A landscape with many valleys, sampled at points; each row gives a point and its height.
From any point a ball rolls to the lowest of the 6 points nearest to it. It stops when none of these is lower. Distance is the straight distance between rows; heights are no part of it.
K_283 height 178: [110 130 113 140 131 131 121 147]
K_199 height 128: [ 71 138  73 128 142 131 104 119]
K_308 height 162: [136 129 145 162 122 146 135 150]
K_93 height 571: [185 128 178 134 123 137 153 128]
K_204 height 595: [145 152 188 112 152 158 154 122]
K_156 height 245: [ 72 163 103 111 167 148 121 102]
K_16 height 209: [ 57 162  89 139 157 157 110 111]
K_13 height 153: [159  94 124 121 107  97 129 145]
K_951 height 152: [172  87 140 175  78 113 125 159]
K_302 height 317: [132 157 183 134 149 171 149 133]
K_303 height 232: [199 104 169 183  84 132 137 142]
K_553 height 49: [161 113 149 177 102 138 135 156]
K_221 height 301: [ 68 173 107  91 174 150 122  82]
K_301 height 92: [128 143 145 131 145 148 139 138]
K_242 height 611: [170 144 204 140 130 161 156 127]
K_710 height 172: [ 59 136  58 138 130 128  97 114]
K_187 height 333: [181 113 152 128 115 114 143 137]
K_43 height 169: [108 108  95 134 113 110 112 150]
K_625 height 67: [ 59 123  33 105 129 104  87  78]
K_611 height 108: [143 109 123 130 114 111 130 148]
K_682 height 387: [ 99 169 146  97 168 153 138 111]
K_796 height 319: [153 129 146 130 129 128 140 140]
K_987 height 612: [215 132 210 159 113 144 156 114]
K_616 height 157: [177  92 144 159  82 110 131 152]
K_523 height 284: [ 69 147  62 100 154 122 105  79]
K_184 height 167: [133 104 122 162  97 119 119 163]
K_432 height 235: [151 121 134  91 140 116 139 124]
K_875 height 193: [ 93  90  74 125 100  91 100 142]
K_53 height 258: [ 78 178 151 104 171 168 137 105]
K_958 height 176: [105 121 111 161 117 136 116 160]
K_513 height 291: [185 106 159 146 104 118 138 143]
K_853 height 202: [ 58 159  81 123 160 144 106 101]
K_863 height 171: [183 107 163 187  86 133 133 152]
K_971 height 84: [ 63  97  48 112 102  84  83 108]
K_960 height 168: [143  70 112 132  75  80 112 155]
K_490 height 175: [187  84 143 155  77  98 125 148]
K_766 height 588: [141 147 170 103 154 143 150 124]
K_998 height 121: [117 169 199 115 158 175 154 118]
K_136 height 423: [201 117 176 121 119 119 154 124]
K_445 height 439: [142 140 148 110 146 131 146 131]
K_272 height 288: [100 147 115 108 152 135 127 123]
K_627 height 585: [203 127 190 169 105 148 151 129]
K_531 height 220: [ 79 166 123 124 161 158 125 119]
K_656 height 373: [205  96 156 138  96 103 142 133]
K_885 height 511: [212 132 206 137 121 139 164 113]
K_673 height 132: [136 112 122 144 115 121 125 153]
K_582 height 203: [106 157 138 139 151 159 134 139]
K_554 height 161: [140  77 109 146  79  92 111 159]
K_247 height 221: [108 120  90 100 136 107 117 125]
K_747 height 170: [131 124 124 126 132 126 132 142]
K_642 height 127: [ 89 154  88  78 165 126 120  86]
K_489 height 230: [ 65 155  69 107 155 135 107  91]
K_780 height 212: [ 72 127  62 116 136 116 102 107]
K_333 height 509: [106 158 136  89 164 135 134 109]
K_496 height 417: [150 154 194 141 140 164 156 132]
K_459 height 120: [134 138 145  91 154 126 144 123]
K_533 height 204: [103  90  78 112 105  85 103 137]
K_164 height 156: [141 114 117 107 127 105 128 137]
K_749 height 338: [114 141 111  89 155 119 129 112]
K_965 height 228: [ 82 133  66 102 142 109 104 103]
K_846 height 142: [124  94 100 138 102 101 114 153]

Two balls start at each pair of points below. Name the first point that both come to, or write never.
K_333, K_531 | K_301
K_156, K_958 | never
K_875, K_43 | never
K_987, K_627 | K_553
K_749, K_53 | K_301

For each start below, name every point that the ball comes to, in order.
K_490 | K_951 > K_553
K_242 | K_302 > K_301
K_656 | K_616 > K_553
K_187 | K_13 > K_611
